Each row is a point on a landscape with many peaks, with its height.
A climber steps from a point to the highest of its 2 nearest points, and stops where none of them is higher. Distance is the straight distance between rows; heights are no part of it.
j_986: [  1  -3  22  -3  -4   5   4   7 -11  27  -1 -35 -16 -32  -7  -8   6  16
  19  19   3  13  -5  -8   1]  height 478
j_524: [ 22  -8  15   5   1   5   6  12  -5   8  -4 -33 -15 -30   8  -9  19  20
  10   9  16  19  -9 -15   5]  height 548
j_82: [-18  -4   2 -15  -5  -5 -19 -13 -12  -1   2  -9 -18 -11  -7  -4   4   1
  26  36 -11  -5 -20  17   0]  height 243
j_354: [-11 -20 -15   7  17 -13  -7 -12 -21  11  -5  -2  37   8   0  -5  20   4
   1  13  18   2 -10   6  -9]  height 479
j_554: [  5   1   4   1   5  -5   9  25  -6  19  10  -2   9  13  10  17   9  14
  -6 -14  -2 -21  19   9   9]  height 706
j_159: [ 22 -22 -18   9  22   1   4  -4   3  19 -17 -20  17 -16  10   0  16  21
  10  10   4   0 -18  -3   1]  height 61
j_371: [  3   9   2 -23  11  -1 -13 -26  15 -15 -10  16 -23  -4   0  -2 -17 -10
  -1  14 -22 -15 -19   8   2]  height 639
j_906: [ -1  -5 -28  16   5 -12   4   4  44   6   7   0  21  17   9  22  -8   8
  11 -20 -12  -9   3  20  -2]  height 445
j_40: [ 24   0  10 -17  33  -7  12  -8   0  -5  -5   0   5 -24   4   4  10  13
 -23  11  -2 -34  -3   7 -10]  height 290
j_532: [ 24   1  -9 -10  18 -28   8 -18   7 -18  10  45   6   8  16  -3  -5 -10
  -4  -7  -4   5  -8  -6 -10]  height 532
j_480: [ 12   6 -38  12  15  10  -7  -8  32   2  -2  -6   5   5   7   4 -16   1
 -13 -18  -1  -7  -7   5   7]  height 641
j_307: [ 12  15  11  -8 -20 -16  13  10  16 -20  13  23  -2  12  -7   1  -9   4
  -5 -19  -7   1  13   5  -7]  height 594
j_970: [-29  -2   8   3 -32  13  -1  -1  -2 -21  -5  10  13  22 -19  -5   2  -9
 -18  -8   4  21   6   2  -6]  height 481
j_133: [ -9   6  -8   4   3 -12   2  -6 -14  -2  -3   2   2   7  -5   2  -2  -9
  19   2  -2 -22   8   1   2]  height 397
j_547: [ 20 -16   0   3   4  14  -1   8   1  11  25 -12 -20  -4  19   0   3   0
 -14   1  10  10  -8  -1  19]  height 643
j_988: [-33  -4 -13  16  -1   7  -2  -1 -13  28  -8 -27  15  -1 -10  11 -12  -2
  22   5   4 -18  11   4  17]  height 305
j_640: [ -3  -8  21   0 -14  13   0  19 -13  12   0 -24   0 -13  -3  -5  10  17
 -10  -1  15  20   3   1  -1]  height 640
j_777: [-14   6  26 -15  -2 -17  -2  -1 -18 -27   9  27  -2  13  -7  -9   5 -18
 -17   2   8   4  16   0  -9]  height 555
j_250: [  1   7  19  11 -14  -2  18  20  -1  40   4 -11   4 -10  -5  11 -11  17
  16 -11 -12  13  13 -11   2]  height 658
j_195: [ 14 -20   7  -7 -11 -22   0  10  14  -5  33  21   4   6  -4  27  26  14
   7  18 -10   7 -16  15 -22]  height 246
j_969: [  0  14  26  -6  -5   3  13  -3  11  19 -18 -16  -6 -30 -17  -1 -12  20
  17   6 -25   7  -1  -8  -8]  height 230
j_792: [ 29   5   8   4  -8  22  -5  38  17  17   0 -14 -15 -12  28  21  13  32
   2 -14   3 -13   7  -8   1]  height 455
j_509: [-22  -3  -2   1 -22   1  -1  -2  13   4  23   4   9  33 -10  17  -6 -11
 -10  -2 -15  10   2  16  -1]  height 166
j_682: [ 22  -3  -6  -3   0 -26  11 -11  22  -3   8  31  16   1  10   7  -6   2
   8 -13 -10  -3 -11   4 -10]  height 571
j_75: [ 19   2  -9   0 -12   8   0  -2  23   2  -5 -13 -12 -14  -4   4 -10  10
  13  -3  -9   2 -10  10   2]  height 225
j_993: [ -7  -2  -9   8   4  11  -7  -1 -11 -30 -16   1  19  13  -4 -11  17 -12
 -37  -2  26   6   7   0 -11]  height 340
j_119: [ 10  11 -37  13  23  18  -5   2  16  -1  -7   5  10  18  10   3 -23  -9
 -27 -27  13 -12   9  -9   7]  height 588
j_745: [-24   6  21   9   2  16  10  14 -34  15   9  -7  -2   9  -2   8  -5 -18
 -20  -4   2 -17  30 -10  22]  height 476
j_696: [ 22  -3 -10   2 -12  -7   1  -4  28   5  43  23 -15  11   6  16  -3  -4
   4   0 -16   9 -14  11   6]  height 741
j_787: [ 14 -11   7  -3   5 -35   7   6 -22  15  22  17   5  -7  10   3  23  12
  21   3   6  -2  -2  -8   4]  height 708
j_714: [ 20  -2  13  -6  -7  21  -1  31  13   3  13  -8  -9  -9  13  16  19  20
 -20  -5   0  -6   0   5  -1]  height 411
j_211: [-11  -9  -2  10  10   5   7  -9  -3  33 -17 -28  20 -14  -7   0   0  12
  11   7  -3  -3  -3  -2   4]  height 142
j_728: [ 10 -11 -14  -4  25   8 -14  -4   0 -11  18  20  -5   7   9   7  -7 -21
 -47   8  15  -8  -1   5 -11]  height 395
j_736: [-22   4   2  -4 -10  20  -4   1  -1   6  -4 -32 -15  -4 -13   9  -5  -1
   0  23 -10 -21   7  16  12]  height 323
j_781: [ 12 -10   6  -7  10  -3   7 -15   2  11  10   5 -11  -7   7  -3   0  -1
  -5  14 -11   7 -14  -8   6]  height 516
j_771: [ 25 -13  -3   9   3 -20  17  -6   2  22   4   4   8 -14   9   2   7  15
  33  -7  -4  15 -17 -19  -4]  height 386
j_86: [ 19  17  -5 -15  13  -4   2   6  12   3   3  -6 -23 -14   4  11  -9  14
   6  -2  -9 -41  10  11  14]  height 370
j_936: [ 14  -4  -8   0 -15   9  -8  12   2 -11 -12 -27  -9 -16  -8 -10  17  21
  11  10  17  12  -7   6  -5]  height 663
j_827: [ 25   5  -8  -6  -1   2  -4  -1   7 -20  12  11 -20  -2   8 -13  -5  -4
 -10  -9  14  11  -8  -9  -2]  height 427
j_352: [ 17  -2  10 -18   3 -28  -3  -8   1 -26   0  36   1   5   6  -5   8  -5
  -7   7  -3  12 -13   3 -22]  height 505
j_565: [ 26   3 -10  -1  -2   9  -6  31  22  19   3 -22 -14  -5  16  19   7  22
  12  -2  -3 -22  11   7  13]  height 499
j_693: [ -7  13  28  -3   7  11  12  -8  -3 -21   0  27  -5   4  -4  -7 -19 -23
 -31 -21  -6   6  19 -23   2]  height 495
j_493: [-13  -6  22 -14  11 -21   0 -18 -18  27   3   8  -1 -13  -3  -5   6   7
  29  17 -21   1  -1 -13   4]  height 682
j_860: [ -5 -10  -9   5  -8   7  -9  -8  -6 -13  -8   4   4  13  -1 -11   4 -13
 -11   7  12  26 -18   2  -5]  height 339
j_79: [ 17  -5 -17   7   5 -12   8   1  36   0   2   9  28  -2   8  16   0  12
   8 -18  -6 -10 -10  13 -14]  height 514
j_741: [ -8   6  15 -15  10 -21   3 -23   2  -5   0  31  -5   7  -1  -1 -16 -11
  13   7 -31  -3   0  -5  -4]  height 649
j_124: [  1   0  -7   9 -16 -12  10  11  20   5 -10 -12  18  -2 -10   8   6  22
  21 -13   1 -10   7  15  -4]  height 570
j_120: [-25   5  20   9 -10  29   8  20 -21  24  -3 -21   1  11   3   8  -6  -2
 -31  -7   4   4  25   0  12]  height 459
j_149: [ -7  11   8 -18  15  -8   4 -21  11   2  -1  20  -7  -3  -3  10 -19 -11
   0   8 -32 -26  -4   3   5]  height 755
j_278: [-21  14  -8   3  10 -10  -5 -25   2  -5 -37   0   3  -9 -12  -1 -17 -15
  36   5 -19  -9 -11   4  -3]  height 503
j_94: [  5  -8  24 -18  -3 -23 -11  -3  -6 -20  15  25 -22   8   9 -18  14  -5
   7   1  -2  33 -14  -8 -14]  height 480
j_147: [ -3  -4  -1  -5   4   7 -15  10 -12 -22   1 -12  -4   9  -6  -2  14  -8
 -26  21  21 -14   8  19  -3]  height 418
j_791: [ -7  -5 -30  19  -8  -2  -1  14  25  13   1 -13  21  21   4  14  -4  10
   8 -15   5  -1   8  15   4]  height 392
j_929: [ -1  10 -11  10 -18 -15   2   2 -11   5   6  -6 -15  -3 -11  -5 -13   2
  41  -4   4  -3   6  -5   9]  height 337
j_686: [-14  -9 -31  26   0   6  -8  17   4  31  -6 -28  20  13   4   8   5  15
  19 -11  10  -4  10   6  12]  height 359
j_720: [ 24   8   2  -8  -8  -4  10   7  18 -21  20  30  -1   9  10   3  -2   0
 -29 -26  -2   9  -1  -2 -11]  height 572
j_412: [ 15  -6  -4 -11  35   6  -5 -13   3  -1  23  13 -13 -13  11  11  -6 -11
 -38   9   4 -15  -8   6   3]  height 447
j_654: [ 33 -14  17  -6   4 -13   8   7  10 -11  13  17   3 -13   7   5  25  16
  -1  -1   2  20 -21 -13 -21]  height 439
j_137: [ -5 -11  -5   6  20   8   0 -20 -13  18  -1  -1  -1   3  10  -2  -3 -14
  -3  16  -2  -5 -12  -6  12]  height 597
j_722: [-11   6  -8  18   1  18  -4   1  -9 -24 -12   8   4  11  -8 -11   1 -35
 -13  -8  14   0  16 -14   7]  height 297
j_505: [  0   0  -2  -9  25  -3 -16  -5 -16 -26 -17  -4 -11  -8  -3 -10  17 -11
 -16  32  17 -23   3  13  -8]  height 383
j_228: [-10  -1   4   0 -13   3  -4   9 -18  -7  11 -12 -13  14 -10  -2   9  -7
  -3  10  18  -5  10  11   5]  height 442
j_350: [  2  -3   5  -6  28   0 -16  -7 -18 -28  -7  16 -15  -1   8 -11   8 -33
 -15  22  12  -7  -1   2  -3]  height 348
j_57: [ 10  -1  21 -14  -6  -1   8   2   8  -2  24  12   0   4  -4   6   3   7
 -23   2 -14   1   0   8  -3]  height 430
j_274: [-18 -13 -21  17   0   5  -4   6 -20  26   3 -25  12   6  -2   3   5   8
  14   3  14  -3   5  -4  14]  height 332
j_324: [ 20   1 -12  11 -18  11   4  15   4   1   5  -4   2   4   7  -4  -4   5
  -3 -23  16  25  -1  -9   2]  height 547
j_950: [-11  13 -17  -1 -19 -15 -14   8  -8 -28   1   1 -15  17 -14  -9   5  -7
  24   9  19 -15  18  12   1]  height 286
j_652: [  0  15  27 -10  -7  -4  15   0   5  10  -4 -12 -18 -19 -15   5  -9  16
  15   3 -20 -16   8   2   9]  height 275
j_96: [-16 -15   5 -19  -8   0 -14 -15   6   9  -7  -2  -8 -11  -2  -2   7   4
  30  33 -22  18 -30  14  -5]  height 223
j_913: [-14   8  14 -10  -4 -23   3 -10 -14 -20  10  33  -5  19  -4  -6  -2 -17
   7   0 -13  -3   9  -5  -2]  height 587
j_932: [-18 -13  -5   5  -7   5  -4 -22  20  -7 -21  17  32  15  -4  -4  -8  -6
 -11  -6 -14  31 -21   4 -19]  height 307
j_938: [ 19  10  -4  -9  -9 -13   5  19  17 -26  15  17  -4   9  -7   7   1  11
 -14  -7   9 -12  11  21 -11]  height 619
j_799: [-15   1 -20   4   2  22  -9  -6  22   8  20  -5   4  27  10  27 -19 -16
 -27  -1 -21 -14   9  21   7]  height 201
j_336: [ 29 -13   5  10  -2  -8  17  14   5   9   5   5  17 -13  11   4  20  21
   6 -10   5  19 -16 -20  -7]  height 415
j_814: [  7  12  14   0 -27  -6   9  26  -6 -13   4  -4  -8  -2  -3  -9  10   8
   1 -17  18   8  19  -2  -1]  height 517
j_144: [  2   5 -12  -2  26 -18 -18  -2 -29 -26 -13  18  -6   3   9 -12  12 -25
   7  14  21 -12  -3   1  -6]  height 325
j_489: [ 15  23  -3  -7  13  -6  13  -7  13  -1  -6  10   1 -11   0   0 -17  10
  -2 -15 -11 -32   6   0   4]  height 407
j_440: [ 26  11   3  -7 -10 -15   6  33  15  -7   6  10  -1   4   2  16  14  20
  -2 -14   0 -20  16  13  -6]  height 644
j_844: [  9 -11   8  -3  20  -2  11   9 -17  18   9  -1  21   9  11  13  18  10
 -27   3   3 -22   8   3   3]  height 659
j_204: [ 18   2  13  -6  -2  -8   5  40  -3  11  24   5  -9   4  16  14  16  19
   0  -3  -1 -28  19   9   6]  height 677
j_269: [ 13   5 -33  -1   4  11 -16 -11  33 -10  20   8 -15  10  10   3 -18  -5
  -7  -8  -2  -4  -9  11   2]  height 702
j_503: [ -8   6   6  -4 -32   0  -4   2  11 -16  27  15 -13  26 -16   3 -11 -12
 -11  -4  -5  12   2  14   1]  height 182
j_898: [-17   1  22  -4 -17  22  10  13   1  14 -12 -21  12  -3 -10   5  -1  18
 -24  -7 -13  19   7   6  -8]  height 410
j_850: [ 24   9 -14   0  -1   6  -1  17  13  16   6 -25 -35 -10   9   2  -6  17
  22   3  -1 -20   6   3  24]  height 539
j_127: [ -2   7  13  -3 -43  13  -1  12  24  -8  17  -1 -12  13  -7   7 -11   2
  -6 -12 -12  29   4  12  -2]  height 192
j_474: [ -7  20  14  -4 -24  17   3   2  13   1  -2  -8 -22  -4 -10  -3 -26  -1
  -9   1 -12   3   7   1   5]  height 368
j_177: [ -5   2 -14   4   0   3  -2  11  24  21  -4 -24   9   4   5  24  -6  12
   0  -1 -16 -19   7  26   5]  height 295
j_391: [  5   8  -8  12  21   6   9  -3 -19  14 -16 -12   0 -12   5  -7 -13  -8
   8  -5  11 -21  11 -21  19]  height 655
j_141: [-11   1  15  -6 -10   9   1  -5   1 -12   2   8   4   9 -11   1   0 -10
 -29  -2  -8   9   3   2  -4]  height 460
j_305: [  3   8  -2 -18  17   2  -2 -22  16   0  14   8  -9  -6  -4  15 -16 -10
 -24  11 -26 -34  -3  21  -1]  height 633
j_671: [ 11  15  12 -27   7 -15 -14 -12  12 -37  -9  29 -17  -4   0 -11  -5  -5
  -2   6 -11  12 -15   7 -16]  height 523
j_267: [ 13 -23  -5  11 -10 -15   2   1  13  14  18   8   6  -4   6  15  17  11
  31   3  -3  23 -28  -7  -3]  height 347
j_583: [-14   1 -13   6   5 -20   2  -6 -21  13  -7  -4   2  -9  -3  -7  -4  -2
  42  -3   6 -20   4 -12   5]  height 366
j_690: [ -1   8  -6   7   8   6 -12 -12 -10 -23 -10  21 -19  11  11 -14 -11 -39
   7   3  -1  13 -11 -13   9]  height 645
j_675: [  9  -5 -22  13  24   6   9  -5   4  12  -5   6  19  18  13   6 -12  -5
 -14 -18   5 -11   6  -8  12]  height 552
j_576: [-23  13   3   5 -23 -14   3   0  -2  -2 -18   4  26  -3 -19 -14 -13   6
  19 -25   2  15  12 -11 -16]  height 515
j_190: [ 13   7  -7   7 -13   5   0  31   5  -3   2 -10  -2   9   2   2   7  15
   2 -16  14   4  13   6   3]  height 533
j_731: [ -7  -2  -5   8 -13   8   8 -11  27  19 -10 -21   1 -16 -11   4 -17  10
  13   7 -16   9 -11   6  -3]  height 263
j_982: [ -2   1 -19  12   1   3  -8 -13  -5  -1  10  16 -22  13  10   0 -17 -32
  16   8  -5  10 -11 -12  18]  height 697
j_131: [  7   5   3   4 -32  -1   4   8  19  -3  11  -1 -10   3  -8   5 -12   6
  19  -5  -7  19  -3  10  -1]  height 203
j_891: [ -4  -5 -19  21  16  16   3  -8 -11  26  -1 -14  -7   6   8  10 -15 -12
   6  10  -3 -16   3  -9  28]  height 689
j_571: [ -4  -7   3  12  10  -5  24   5 -13  28  -1   6  25   6   4   6  -7   6
  -1 -19  -2  -4  12 -18  10]  height 740
j_984: [-29   6  -6  -1  -9  21 -12  -2  -6  -7 -15 -30   4   4 -24   0   5  -1
 -11  20   1 -17  10  19  -3]  height 357
j_996: [-25 -13  -7   1  -4   5 -13 -18   7   1 -27  -3  21   3   2  -8  -7  -2
   7   5  -1  35 -25   0 -17]  height 284
j_294: [ 20   4  -7  -1  14   5   2  -1   6 -15   7  24   8   7  14   3  -9  -4
 -41 -24   5  -1   2  -7  -1]  height 549
j_500: [ -2 -14  -1  -6  21 -13   0 -16 -19   5 -15   9  26  -4  12  -7  21   2
  -5   6   6   7 -17  -7 -12]  height 528
j_854: [ -1  20  10   1   9   4  18  -5  -8 -11 -14  20   6   0  -2  -7 -23 -13
 -15 -21  -9 -18  19 -19   6]  height 469
j_81: [  5  -3  -8  16  36  15   3  -3 -18   4  -1  -9 -10  -4  13  -6  -2 -16
 -12   2  14 -23   7 -15  23]  height 611
j_441: [-13 -23 -10  -1   6  -9  -5   4 -26  11   0  -5  42   3  -3  -8  25  19
   8  -9  25   0  -4  -6 -13]  height 438
j_4: [-10  12  34  -5  -6  -9   6   7 -28   1   0 -11 -14 -11 -11 -16   1  -1
   1 -11  13   8  24 -22  -1]  height 477
j_804: [  8   1  -5   7   9  -1   2  13 -17  23  -3 -23 -20  -4   5   4   2   9
  21   6   6 -21   6   0  27]  height 581
j_10: [ -4  -4  -1   7   6 -22  19   8 -34  16   4  13  23   4   3  -6  10  10
   6 -22  14  -6  16 -21   2]  height 707
j_910: [-12 -19 -24  14  -7  -3  -6   7  -4   7 -13 -17  40   7  -4  -4  18  22
   8 -13  26  11  -2   6 -11]  height 409
j_684: [  8  -2  15  -5  -6 -10 -14  -4 -13 -26   4   6 -32   4  11 -22   7 -20
   4   7  13  25  -8  -8  -2]  height 463
j_148: [ -1   2  14   8 -28  -1   9  17  13  22   4 -10   9  -6  -8  18  -2  22
  24 -15 -12   1   9   6  -3]  height 620
j_593: [-16  16   7   7 -33  13   0  -2  21  -2  -8 -10 -14   2 -24  -7 -29  -6
  10  -5 -15  22   9  -1  -2]  height 344
j_212: [ 19 -11  18 -14  -5 -12  -1  -3   5  -9   4  14  -8 -11   5  -9  19   6
  13  10  -6  35 -23  -8 -13]  height 462
j_478: [ 23 -11  -3   8  11  32  -6   9   3  11   5 -24 -15 -12  27  -7   3  11
 -26  -5  20  20 -12  -8  11]  height 596
j_340: [ -2 -10 -26   9 -18   9 -15  10  14  -6 -11 -35   6  -1 -11  -6  17  16
  17  11  12  10  -7  19  -5]  height 622
j_308: [-10   0 -23  17  -1   5  -9  14  -4 -23 -14   4  24  33  -9  -6   6  -8
 -23 -12  25  -1  19   0  -8]  height 322
j_519: [-15   6 -15   1  20  -7 -10 -17 -13  -3 -22  10   2  -4  -4   2  -5 -16
  26  19  -7 -19  -8   3   4]  height 441
j_135: [ -6 -15  11 -10  14 -16  -1  -9 -25  16   0   0   6 -13   5  -3  19   4
   9  14  -1  -4 -11  -7   1]  height 589
j_706: [  7  -3  15  -2  -5  17   4   2   7  25  -3 -32 -13 -26  -4   9   3  18
   1  20 -13  -1  -8   5   5]  height 396
j_889: [  4  -9  29 -15  16   7   7  -5  -1  22  -3 -20  -6 -27   3   0  11  20
  -8  23 -20  -7 -11  -4   6]  height 299
j_380: [ 18   8  13 -32  10  -5 -10 -14  15 -21   4  16 -26 -20   6  -8  -4   0
 -12  13 -15 -10 -15  12  -9]  height 567
j_12: [-18  -3  19  12  -8  -6  23  18  -7  46   7   3  23   6  -1  17 -13  13
   2 -16 -13  10  15 -12   4]  height 696
j_240: [-11  13 -12  11  16  21   1 -13   0 -24 -26  13  13   4  -2  -3 -13 -32
 -15 -11  -3 -14  11 -10  -1]  height 277
j_602: [  0  -6 -20   4  21   6 -13   0  -8 -30  -3  13   7  15   0  -4   2 -21
 -43   4  22  -9  11   7 -13]  height 362
j_801: [-10  14   8  -4 -21 -17   5  -1  -2 -11  -7  22  -1   6 -14 -16 -10   2
  18 -19   0  30   8 -18 -12]  height 537
j_808: [  6  -1 -19  13   3  11  -1  -8  -9   9   7 -10 -23   8   6 -11 -15 -15
  17   6   1  -5  -5 -11  26]  height 758
j_264: [-41  12   4 -15  -3   8 -20 -10 -21 -26 -23  18  10  -3 -17  -3   5 -35
  15  14 -11  -8  11   5 -10]  height 457
j_436: [ -5  -4  16 -11  -3 -29   9   0 -20  23  21  10   0  -7  -5   1   6  12
  32   0 -10  -4   7 -13   6]  height 771
j_800: [  0 -16   8   6 -19  16  -6  11  -5  -4  -6 -21   3 -10   1 -15  20  11
 -11   2  25  38 -12  -5  -8]  height 673
j_870: [-11 -18 -27  10  -2  -3 -15   3 -12  -1 -18 -19  19  -5   1 -16  24  12
  15   7  28  15  -7  -3 -12]  height 382
j_171: [-10  -3  17   0   2   1  12 -10   0  22 -20 -21  17 -27 -14  -6  -2  19
  15   8 -12  17 -11 -10 -14]  height 185
j_346: [ 11 -24 -23  14  -1  -7  -3  -7  16  14  24   0  14   7   8  15  19   9
   7   7  -5  14 -21  14  -3]  height 306
j_767: [ 13  -5  -3   5  10 -25  11  12 -24  11  21   2  -4   4   8   0  12   7
  19   2  18 -14  14  -5  18]  height 664
j_723: [-11  -5  -1  -4  -4  -4  -8  -6  -3  11   3 -22  -5  -2  -8   1   5   9
  16  23  -6 -15  -7  13   9]  height 282
j_467: [ 10  -7  -5   4  31  -7   4 -15 -18  -3 -18  18  15   1  17  -9   5 -14
 -16  -4  12   0  -8 -21  -7]  height 486
j_256: [ 27  10 -25   4  -9   4  -5  -5  27 -15   0  12 -10  -4   9 -10 -15   3
   1 -21   9  20 -14  -8  -2]  height 412
j_977: [ -1   2  24  -6 -18 -14  10  10 -11   0   8   0  -5  -9 -11 -12  10   9
   8  -9   7  21   7 -15 -10]  height 500
j_121: [-11  12   3 -14   4  15  -7 -20   5 -15 -10  -6 -17  -5  -9  -2 -14 -19
  -9  22 -21 -16 -10   4   2]  height 560
j_198: [-10   2 -19  14   5  -2  -3   5 -17 -23  -3  22  14  26  -4  -7   5 -26
  -9 -11  24  -3  18  -7  -2]  height 309
j_437: [-22   4  13  -6  23 -12  -2   3 -38 -21  -5  30  16   4  -2  -8  13 -30
  -8   0  13 -11  15 -11  -9]  height 433
j_129: [-19  12  -1   5  -4   5  -3 -15   3 -10 -28  -1 -10  -5 -12 -13 -22 -12
  22   7 -11  14  -6  -5  -1]  height 568
j_713: [ -5   5 -23   1   5  13  -4  -5  36  22  16 -14   2  12  16  25 -18  -3
  -8  -4 -28 -17  -1  20   6]  height 244
j_472: [ 19  -4  -8   7 -12  15  -6   6  12 -20 -23 -23   3 -12  -1 -21  13  15
  -4  -4  28  31 -12  -4 -16]  height 701
j_926: [ -3 -10  -6   1   2 -15  -3  12 -26  17  11 -15  -3  -7  -1  -6  17  15
  30  11  17 -21   2  -1  14]  height 623
j_61: [ -6  -8  -8   2 -13   5  -9 -17  14 -17   1  18  13  24   1  -9  -7 -18
 -16  -4  -9  32 -14   4 -11]  height 324
j_951: [-26   0   9  -7  -4  18 -10  -7 -12 -18 -10  -5   4   7 -14  -4  16 -11
 -22  22   4  -9   4  17  -7]  height 389
j_931: [-23  -6  -9   6  -9  19   0 -13   3   5  22   6  10  39   0  22 -14 -27
 -24   3 -16  -1   3  12   8]  height 170
j_703: [-31   9   2   4 -37   5  -2   8  -3 -10 -14  -1  19  11 -27  -8  -9   2
  -1 -19   8  28  13   0 -17]  height 497
j_965: [ -4   8  -5   3 -25  -6   3  16  17  -2 -16 -27   8 -17 -20   1   7  29
  36   0   6  -4   2  16 -12]  height 518
j_688: [  8  12 -16  -4   5  16  -6   5  21   8  -3 -22 -18  -5   4  10 -14  14
  -4  -3 -11 -29   6  18   7]  height 336
j_34: [-18  -8 -17   6 -16   5 -15  -6 -11  -9 -16 -12  11   3  -7 -18   2  -2
  13   6  22  19  -9  -7 -10]  height 358
j_52: [-14   7  31  -6   3  10   9   5 -23  -5  11   7 -11   5   0   0   1 -19
 -27  -3  -4 -10  22  -9   8]  height 494
j_154: [ -1 -20   0   6   5  -1   3   4  -6  26  -1 -24  21 -14   4  10  22  23
   8  14   1   2 -13   3   2]  height 100
j_23: [-29  11  12  -8   5  17 -17 -12 -10 -23 -20   8 -10  -4 -12  -6  -1 -31
   5  28 -18 -15   5   8   3]  height 493
j_136: [-12  19  24  -5 -21  17  10  18   4   9 -12 -15  -8  -7 -16   2 -15  11
 -14 -10 -11   5  24   2   0]  height 390
j_732: [  3   1  12   3  10  19   6  -9  -1 -12  10  19  -1  10  11  -2 -13 -25
 -47 -27   7  12   6 -16   3]  height 521
j_515: [ -8   0  35  -8   8   6  -5  -6 -16 -20  15  12 -12   4   1  -7   5 -25
 -23   4   4   8   4 -12   5]  height 524
j_287: [ 12   1  -5  -2   1   6 -17  -4  -4 -32  -3  -5 -28  -1  10 -20   2 -16
  -6   2  32   7  -1  -4   3]  height 444
j_865: [ -9   0 -25   6   0 -15 -18   1 -20 -23  -2  13  -5  19  -3  -6  13 -18
  15  17  19 -19   6   4  -3]  height 304
j_369: [ -1  21   9  -2 -14 -14   8  -2  -2   8  -8 -13 -17 -21 -12  -9 -11  10
  36  -1  -7  -6  11  -6   3]  height 310
j_694: [-22 -17  -1   1 -10   8 -11 -22  14  15 -17 -15   6 -11  -6  -6  -1   6
  23  21 -11  26 -33   7 -15]  height 254
j_199: [ 10 -15  -3  -4  -9 -14  -3  -4  13  -4  18  14   9  12   5   8  15   3
   4  11  -5   8 -17  13  -8]  height 276
j_508: [  3   6  14 -15  27  11  -3 -19   7   1  15   9 -18 -15   6   2 -18  -9
 -30   3 -15 -24  -5   1  12]  height 530
j_345: [ 32 -18 -21   6  28  12  -8  -3  19  15   5 -18   3 -13  13   2  13  16
  -6   9  11  -3 -23   1   3]  height 28
j_811: [-16  -3 -20   9 -30  -3 -10   2  16  -1  -8 -25   0  -8 -15  -3  -1  14
  44   7   5  10 -11  13  -4]  height 573
j_109: [  3   7  -2  10  10 -11  16   9 -31  11  -9  -8   5  -1  -1 -10   2   7
  12 -17  19 -14  21 -22  12]  height 684
j_533: [ -1  13  15  -6  -8 -24   4 -12   0 -16  -1  42   4  13  -4  -5  -7  -8
  13 -17 -15  20   3 -13 -12]  height 554
j_257: [-23  15   2   9 -21   3   7  -7  11  14 -16 -17   1  -5 -19   2 -29   4
  26  -2 -14   4   4   0  -2]  height 311
j_933: [ 20  -5  -3  14  -4  29   8  11   6   6  -7 -21  -8 -11   9 -15  -6  11
 -14 -18  22  35  -8 -17   1]  height 563
j_27: [-14  -6  25  -1  -9  21  12   9  -6  23   8 -12   6  13   3  12   0   4
 -34  -8 -13  10  12   4   8]  height 437
j_153: [ 14  -7   3 -15  33 -14  -7  -4 -11 -19  -8  12  -4 -12   5  -5  10   2
 -21  24   5 -22  -4  10 -11]  height 341
j_692: [ 27   7 -20   0  -5  -6  -5  -6  41 -10  23  23 -11  -2  10  14 -13   7
   5 -12 -10  -3 -21  12  -5]  height 770
j_253: [-27  14  12 -15  14  -6 -13  -5 -32 -25 -26  21  13  -5  -9 -10  13 -31
  15  -3   0  -3  14 -13 -10]  height 436
j_178: [ 20  -9  20 -15  17  -1  18   3   0  15  -3 -12   9 -24   3   8  16  21
 -13   8 -12 -23  -4   2   0]  height 238
j_477: [  3  14   3  -1   5 -17  22  -8   1  -2 -14  13  17   2  -2   3 -10   4
  -3 -18  -9 -15  16  -7  -4]  height 440
j_927: [-21  12  18  -4 -21  -4  -1  15 -29 -12   9 -13 -15   2 -16 -10   3  -6
   5  -3  21  -4  23  -5  10]  height 458
j_551: [  0  -1  -2   8  30  18  16 -12 -11  12  -6  -2   9   2  11   8 -10 -13
 -23  -9  -4 -18   6 -18  18]  height 556
j_956: [-10  13  -5   1   2  11 -15 -15  -8 -21 -25  -5 -26  -3   2 -20 -18 -24
  13   3   0  25  -6 -15   1]  height 608
j_584: [ -2   2   5   0  18 -18  12  -5 -25 -13  -9  24  23   4   3  -6  13  -9
 -18  -4  13  -3  11 -14  -8]  height 456
j_485: [ 10   2 -11  -4   0 -18   3 -24  42  -2  18  28   1   5  11  16 -17  -3
  11  -9 -28  -6 -18  11  -4]  height 662
j_388: [ 24  -5  -8   2  -5  13   0   7  16  16  39   5 -21   7  20  12  -5  -1
  -8  -6  -4   9 -12   3  17]  height 686
j_862: [ -3 -12  26 -14   1  -9   4  -9  -3   2  24  13 -18  -2  -3   1   4  -5
 -13  22 -16  -1  -4   6   4]  height 454
j_444: [ 18  -5  18  -2   8  17   7  13  -2   8  -8 -21   0 -24   7  -6  12  16
 -15  -3   8  10  -4  -5   5]  height 601

Where does a climber stop that starts at each point below?
j_723 | j_692
j_177 | j_554
j_240 | j_554
j_950 | j_692
j_154 | j_808

Call two points neighbours if one is among the 2 nearest of the other. Go from one point of each pair to the other, from neighbour to neighbour, staying as high as possible. Name the lowest point that can't be avoided.
j_436 / j_371 | j_437
j_94 / j_692 | j_256
j_472 / j_571 | j_965
j_505 / j_692 | j_950
j_571 / j_371 | j_352
j_808 / j_554 | j_240
j_682 / j_571 | j_675
j_808 / j_149 | j_57
